Points on a hilly landscape, in no order, each with its height.
From any point a climber steps to the highest of the 2 points nearest to it. It stops when none of these is higher. Distance is the straight distance between rows; heights are no part of it.
q_305 (h 5.17): [122 159 126  82 119 136 129 140 143 135 137 118 140 151 104 141 148 150
 165 104 124  96 149 161 118 131 144 110 107 136 152 103 116 158 115]
q_354 (h 5.90): [102  95 128 149 148 114 143 114 107 147  97 122 106  92 121 118 125 119
 123 134 155 112 111 105 109 105 120 139 131 117 114 150 147 104 116]
q_353 (h 5.80): [168 186 175 133  74 154 156 155  40 122 116 135  82  90 110 109 136 121
 156 103 168  84 103  83 142 103 176 123 132 132 138 113 126  84 121]
q_819 (h 5.41): [117 137  72 110 136 152 130 139  52 147 210 162 137 182 108 122 136  71
 162 175  85 159 132 113 109 168 106 113 123 183 119 101  76 181  39]
q_398 (h 5.56): [123 184  62  83 128 119 118 145  64 125 188 137 132 198  79 146 141  71
 162 136  77 159 128  99 127 160 108 112 134 193 107 111  48 177  39]
q_150 (h 4.70): [118 105  91 122 131 140 153 127 107 166 133 143 133 129 142 114 104  96
 160 160 125 117 130 141 102 136 119 150 103 141 136 109 141 162  77]
q_376 (h 6.02): [193 227 167  98  85 151 134 167  65 112 121 129  70  86  99 126 116 103
 157  94 176  75  88  68 156  98 172 135 134 149 143 106 108  95 127]
q_915 (h 2.90): [133  57 126 223 117 128 130 129 130 106 103 148 107  82 163 104 120 106
  57 116 130 175 104  60 116 112 124 145 130 125  92 161 155  73 185]
q_570 (h 5.52): [121 158 133 126 145 120 127 124  98 121 117 108  99  96 108 109 140 113
 121 115 158 116 115  79 120 117 127 125 125 146 117 133 127  99 107]
q_847 (h 4.16): [128 145  62  73 117 130 147 154 174 154 124 147 148 156 106 162  98 120
 178 113  97 113 142 180 103 123 129 140 102 116 140  96 109 199 101]
q_319 (h 5.84): [142 139 189 146 129 138  93 105 148  96 133 108 116 120 155 100 179 190
  88 107 140 143 156 115 149 126 136 104 135 141 146 142 136  80 196]
q_978 (h 2.17): [137  68  95 172 143 120  98 118 215  99 136 151 160 121 153 150  87  95
  78 137  98 158 103 142 143 148  96 146 122  79 132 150 136 133 156]
q_834 (h 4.19): [153 104 142 108  81 165 185 119 114 171 121 170 151 114 153 124  90 131
 198 170 116  81 139 197 131 114 145 171 116  96 151  98 145 178 130]
q_680 (h 3.65): [160 117 180 129  63 182 202 123  46 160 127 184 139  99 135 121 136 140
 191 144 141  70 136 155 136  99 166 135 121 115 137 110 127 151 130]
q_241 (h 6.54): [106 145 144 138 157 129 116 138  70 126 159 103 113 144 150  87 160 111
 103 139 141 150 146  87 121 176 127 105 124 183 120 127 130  95  88]
q_678 (h 5.24): [131 152 139 135  92 154 109 161 145  78 143 116 108 128 167  73 136 143
 108 124 140 152 138  81 141 157 150  98  85 180 105  94 136 107 129]
q_585 (h 5.71): [129 186  69  84 133 117 117 147  91 116 155 132 126 155  90 140 137  75
 160 130 107 137 124  90 120 143 115 120 121 189 114 107  67 164  49]
q_300 (h 2.94): [145 131 148 150 119 132  90 102 206  83 123 129 130 116 125 136 147 171
 111  95 126 126 124 126 144  92 131 100 129 104 149 156 123 121 204]
q_470 (h 4.95): [175 189 140 142 121 123 111 117 170  74  96 119  82  70  96 117 124 135
 109  94 160 128  82  66 148  66 127 126 129 121 113 148 108 106 176]
q_333 (h 6.48): [ 95  85 136 162 147 137 130 145  90 140 136 117 117 131 185  81 145 121
  87 142 139 160 150  98 104 171 126 127 117 171 101 122 157  86 116]
q_878 (h 2.05): [152  76 156 164  88 131 142 129 185  94  95 155 124  93 148 155  99 151
 132 135 148  94  94 145 161  63 144 108 140  50 119 158 134 115 194]
q_381 (h 3.61): [121 144  40  85 131 102 126 152 218 146 109 147 159 170 100 183  88 124
 148  93  96 144 124 171 114 123 114 137 115  92 104 117 108 190 108]
q_765 (h 5.61): [133 143 192 140 129 124 117  93 122 110 109 114 104  98 129 127 173 187
 111 110 158 109 133 124 151  91 138 105 158 112 139 155 138  76 189]
q_829 (h 0.52): [ 97  64 119 149 158 115 165 110  85 202 110 138 146 123 165 118  78 100
 144 184 130 131 116 170  97 142 102 192 148 112 142 134 176 120  97]
q_364 (h 5.26): [146 177 141 135 135 120 113 115 135  96 108 110  89  86 108 107 140 135
 104 104 163 126 104  71 140 100 124 124 129 141 114 137 125  91 145]
q_575 (h 1.00): [108 105  99  96 123 107 142 117 198 165 105 135 169 151 110 180  68 144
 153 134 103 129 130 227 129 125 121 162 158  54 147 113 153 155 130]
q_436 (h 6.31): [116  82 135 128 112 166 126 153 139 133 152 123 153 168 198  94 116 143
 135 168 112 142 176 179 128 193 131 136  99 139 145  89 166 147 113]
q_486 (h 1.25): [137  78 130 122 105 105 169 114 165 149  86 141 140 105 136 164  44 129
 175 173 133  96  95 198 141  84 132 174 160  43 137 132 154 146 157]
q_880 (h 5.69): [114 120 171 106 105 147 123 130 146 128 127 115 147 148 136 128 152 179
 156 125 130  92 171 190 137 148 147 110 116 122 145 113 145 141 145]
q_988 (h 1.30): [120 179  99 105 176  90 109 128  84 127 167  92 127 190  92 134 167 112
 108 125 116 170 138 105 132 171  98 100 145 180  99 144  95 129  68]
q_466 (h 2.50): [150 105 160 169 101 130 112 104 190  82 104 144 113  92 133 154 130 159
 121 110 141 112  99 118 151  57 138 103 147  72 141 170 124 114 209]
q_714 (h 0.76): [103  88  82 114 145  91 145 107 168 170 105 127 172 148 126 159  50 126
 134 168 103 157 117 213 114 151  96 189 170  61 150 121 156 142 105]
q_181 (h 1.96): [118  64  99 151 150 127  95 120 191 121 131 130 163 145 157 140  97 124
  82 152 103 168 135 156 129 167  94 145 137  93 132 138 149 125 147]
q_855 (h 6.30): [ 86  95 167 169 167 111 140 103  69 160 107 117 100  91 136 113 156 127
  95 130 162 120 123 107 111 112 123 129 163 120 117 168 153  61 144]
q_701 (h 6.14): [132 120 165 134 135 143  86 123 170  97 154 102 133 147 162  95 173 182
  80 120 122 155 171 121 137 159 131 100 122 152 141 127 139 104 180]
q_954 (h 5.81): [131 125 122 140 155 130  85 129 170  86 161 100 133 168 160 100 174 159
  67 132 108 187 166 107 132 173 107 100 120 180 116 134 124 127 141]
q_97 (h 1.80): [105  88 109 131 157 123 101 115 177 136 133 121 145 156 136 135 136 150
  92 136 113 152 158 158 116 161  97 122 138 117 131 136 151 133 133]
q_968 (h 4.64): [129 144  83  96 112 138 126 153 177 114 120 131 131 132 118 126 107 116
 165 125 127 113 133 138 113 126 137 120  80 133 124 102 111 174 107]
q_600 (h 0.80): [115 103 124 107 138 113 171 114 106 167 100 131 119  98  92 162 109 117
 173 132 141  69 114 150 108  73 134 154 140  92 145 135 127 151 117]
q_918 (h 5.49): [124 145 117 146 121 130  98 152 143  80 136 118 111 126 159  81 138 112
  92 137 131 176 131  57 140 161 120 108  97 197  79 109 120 116 106]
q_740 (h 6.09): [115 157 192 100 138 139 131 123  75 150 167 101 157 170 101 134 174 158
 150 113 123 100 175 167 124 163 161  93 136 130 169 124 128 136 120]
q_452 (h 1.57): [149 196  73 118 147  87  82 120 185  90 126 112 134 158  89 140 161 123
  97 105 101 191 117  90 157 123  87 112 123 184  80 144  77 155 115]
q_416 (h 5.22): [111 119  60 111 140 132 130 137  97 148 170 141 137 192 136 124 132  93
 152 164  92 157 143 146 112 177  94 127 112 175 115 108 113 181  43]
q_91 (h 4.05): [141 168 128 100 136 100 132 119 164 105  90 112  92  79  68 166 132 146
 141  93 156  84  85 107 124  41 129 129 153  95 129 148  98 126 172]
q_342 (h 2.33): [146 123  59 166 146  88  90 115 233  95 114 155 156 130  94 174 117  78
  91 100  78 170  87 114 143 113  86 127 117 104 102 174  93 181 133]
q_748 (h 1.83): [153 163  61 152 139  88  77 123 218  84 111 132 149 146  94 148 146  97
  94 106  78 194 102  85 157 116  89 116 112 155  78 164  73 178 126]
q_474 (h 6.50): [108  64 124 150 124 161 133 159 114 140 154 127 140 162 216  82 111 126
 115 174 115 163 163 142 113 198 126 145 100 157 122  87 172 125 109]
q_664 (h 3.92): [160 106 160 117  59 163 185 134 111 140  96 168 138 108 154 132 105 151
 203 148 141  71 137 181 141  93 165 143 113  97 134 109 136 167 145]
q_948 (h 4.45): [135 118  97  95 111 158 168 124 118 180 146 162 149 132 129 127 101 109
 185 163 103 102 143 182 111 132 128 163 105 118 159  90 135 187 101]
q_265 (h 0.44): [140 207 128  74 133 164 128 151  55 148 193 133 152 163  66 146 137 108
 161 118 100 121 138 101 118 149 154 102 133 147 180  98  71 162  96]
q_316 (h 4.96): [115 105  54 114 142 125 140 129 119 162 139 140 144 161 141 129 100  92
 151 170 104 148 135 155 103 160  94 157 109 146 124 108 130 179  58]
q_913 (h 2.73): [144  58 124 206 129 132  97 115 170  89 130 152 131  98 177 118 120 102
  62 110 105 170 110  77 132 131 123 139 117 113 119 160 143 103 185]
q_481 (h 0.53): [127 148 158  95 128 148 163 121  45 162 143 137 140 113  81 146 139 112
 177 118 126  73 132 126 114 106 155 132 133 107 171 126 103 146 113]
q_155 (h 6.32): [165 228 142  86 115 138 114 155  96 103 141 116  93 107 100 122 123 100
 153 101 157  99 105  77 145 124 155 126 120 170 141  93  96 114 106]
q_802 (h 0.48): [130 177 132  86 140 153 145 136  44 158 163 131 143 130  69 144 135  96
 163 120 118  99 132  99 107 125 149 121 129 127 174 118  88 152  95]
q_652 (h 2.96): [132 146  45 119 143  92 102 128 237 126 109 148 155 158  85 184 111 118
 111  86  88 164 105 137 125 111  97 123 128  96  87 146  93 181 122]
q_134 (h 6.73): [112 168 180 136 180 123 118 125  36 143 159  89 117 141 127  97 158 115
  94 126 151 140 142  95 127 166 143 101 144 151 138 147 134  72 112]
q_724 (h 3.05): [110  49 145 196 118 134 143 130 100 138  97 141 110  92 173 100 128 140
  82 133 150 149 124 103 116 117 134 141 138 122  98 149 172  59 180]
q_496 (h 5.59): [149 218 177  88 125 147 102 146 104 102 172  91 118 152 121 106 163 152
 136 110 146 119 144 125 153 164 160  91 109 179 156  96 121 111 126]
q_131 (h 3.18): [101  42 171 177 115 131 159 122  86 161  92 141 120 103 181 114 118 150
 114 151 154 124 134 148 122 122 136 146 151 109 112 145 180  74 164]
q_227 (h 0.97): [128  85 102 110 129 103 176 116 137 170  88 140 123 100 110 160  60 110
 175 156 128  84  98 169 108  76 124 179 142  77 139 129 142 165 120]
q_261 (h 6.01): [124 124 173 171 129 122 133 108  89 121  99 121  79  79 137 103 160 154
  83 112 164 129 116  87 135  97 137 123 155 124 116 162 148  53 174]
q_6 (h 6.65): [ 99  63 150 163 120 159 139 162  80 147 149 125 129 146 207  74 135 131
 101 154 127 157 167 128 106 187 143 135 107 168 113 101 175  92 127]
q_432 (h 4.55): [163 166 130 121 117 115 139 137 153  88  77 120  71  61  80 134 111 118
 130 103 167  93  70  66 130  42 134 139 136 104  99 144 100 118 153]
q_356 (h 6.21): [111  70 108 170 143 133 110 141 142 119 126 128 131 124 181  96 121 116
  80 148 127 172 137  91 116 162 112 138 107 149  92 129 151 110 130]
q_33 (h 1.61): [144  51 156 157  92 118 162 122 164 123  86 153 138  98 161 157  64 141
 142 167 150 103  90 171 161  82 135 147 159  37 121 144 159 115 175]
q_145 (h 6.53): [ 99 141 188 147 177 112 131 106  40 152 131 101 108 109 117 110 163 123
 102 120 163 115 129 106 123 130 139 113 158 122 135 162 141  59 131]
q_336 (h 0.61): [ 95  59 109 135 162 103 137 107 133 176 109 122 163 135 159 134  73 122
 116 182 120 158 128 196 110 162  92 187 166  91 144 130 173 116 115]
q_298 (h 1.28): [102 116 116  93 125 119 124 124 193 159 115 129 157 162 104 170 119 169
 142 103 108 117 150 211 121 127 124 126 145  87 140 117 146 157 136]
q_940 (h 3.33): [107  78 184 161 108 134 172 121  51 162  96 140 116 101 154 114 136 144
 144 141 162  94 132 144 127 110 149 133 141 110 123 144 164  87 136]
q_85 (h 6.05): [111  88 176 124 109 160 128 136 126 137 141 119 144 155 174 104 143 164
 138 147 127 113 181 182 134 170 142 124 113 131 143 109 161 131 137]
q_589 (h 5.99): [141 208 102  89 124 125 106 154 129  94 137 118 107 121 104 120 128  92
 148 120 138 129 115  77 129 131 130 118 109 185 112  96  86 140  77]
q_195 (h 1.56): [103 115 106 113 149 106 120 110 163 145 113 119 134 136 100 153 134 147
 124 116 124 115 137 156 112 119 111 124 139 106 131 138 137 137 125]
q_751 (h 5.88): [119  88  92 153 113 141 110 159 158  99 134 132 134 135 179  89 104 106
 105 154 123 165 132  88 129 170 120 125  81 161  84 108 143 132 113]
q_572 (h 1.41): [146 221  91  90 161  88  92 126 139 105 146  97 125 164  82 144 164 123
 100 104 123 173 120  98 155 142  94 110 140 193  96 129  83 129  93]
q_704 (h 3.31): [133 162 135 137 154 105  92  82 189 103 121 111 122 124  96 143 160 165
  96  90 123 147 126 118 131  94 110 111 146 131 148 159 120 124 174]
q_833 (h 0.64): [116 136 148  78 120 125 174 121  89 168 119 135 144 118  75 187 134 135
 186  99 120  55 136 172 116  86 151 138 144  95 168 129 110 162 130]
q_638 (h 3.49): [139 104 185 152  67 150 187 132  49 143  95 155 117  98 148 117 137 148
 164 132 158  83 129 139 133  96 168 127 126 115 127 125 150 109 130]
q_42 (h 3.62): [135 183 136 104 146 103 110 101 169 113 111 106 114 105  74 156 157 167
 122  83 147 109 111 126 132  77 125 115 151 119 140 146 115 118 170]
q_497 (h 5.32): [136 180 162 110 103 149 111 144 133  95 145 102 110 130 146  89 154 159
 133 116 149 119 142 109 142 148 155  97  96 165 131  98 126 108 132]
q_852 (h 2.46): [153  58 117 204 130 118  94 110 205  76 145 163 143 101 170 154 108  71
  71 104  87 153  86 111 145 133 104 151 121  88 147 168 129 124 174]
q_289 (h 5.82): [134 198 205 101 142 135 114 131  75 125 173  84 133 158 112 118 179 164
 125 113 146 112 158 143 148 167 162  90 131 148 163 121 130 101 137]
q_455 (h 1.21): [108 157 114 101 164 115 118 132  99 139 161 103 136 176 105 131 165 129
 125 122 118 135 153 132 112 163 119  98 128 158 133 130 116 136  77]

For each start below, name the point where the climber stops.
q_988 -> q_6
q_833 -> q_134
q_714 -> q_155
q_978 -> q_155
q_940 -> q_155
q_678 -> q_6
q_652 -> q_6
q_316 -> q_155
q_42 -> q_134
q_880 -> q_6
q_570 -> q_134
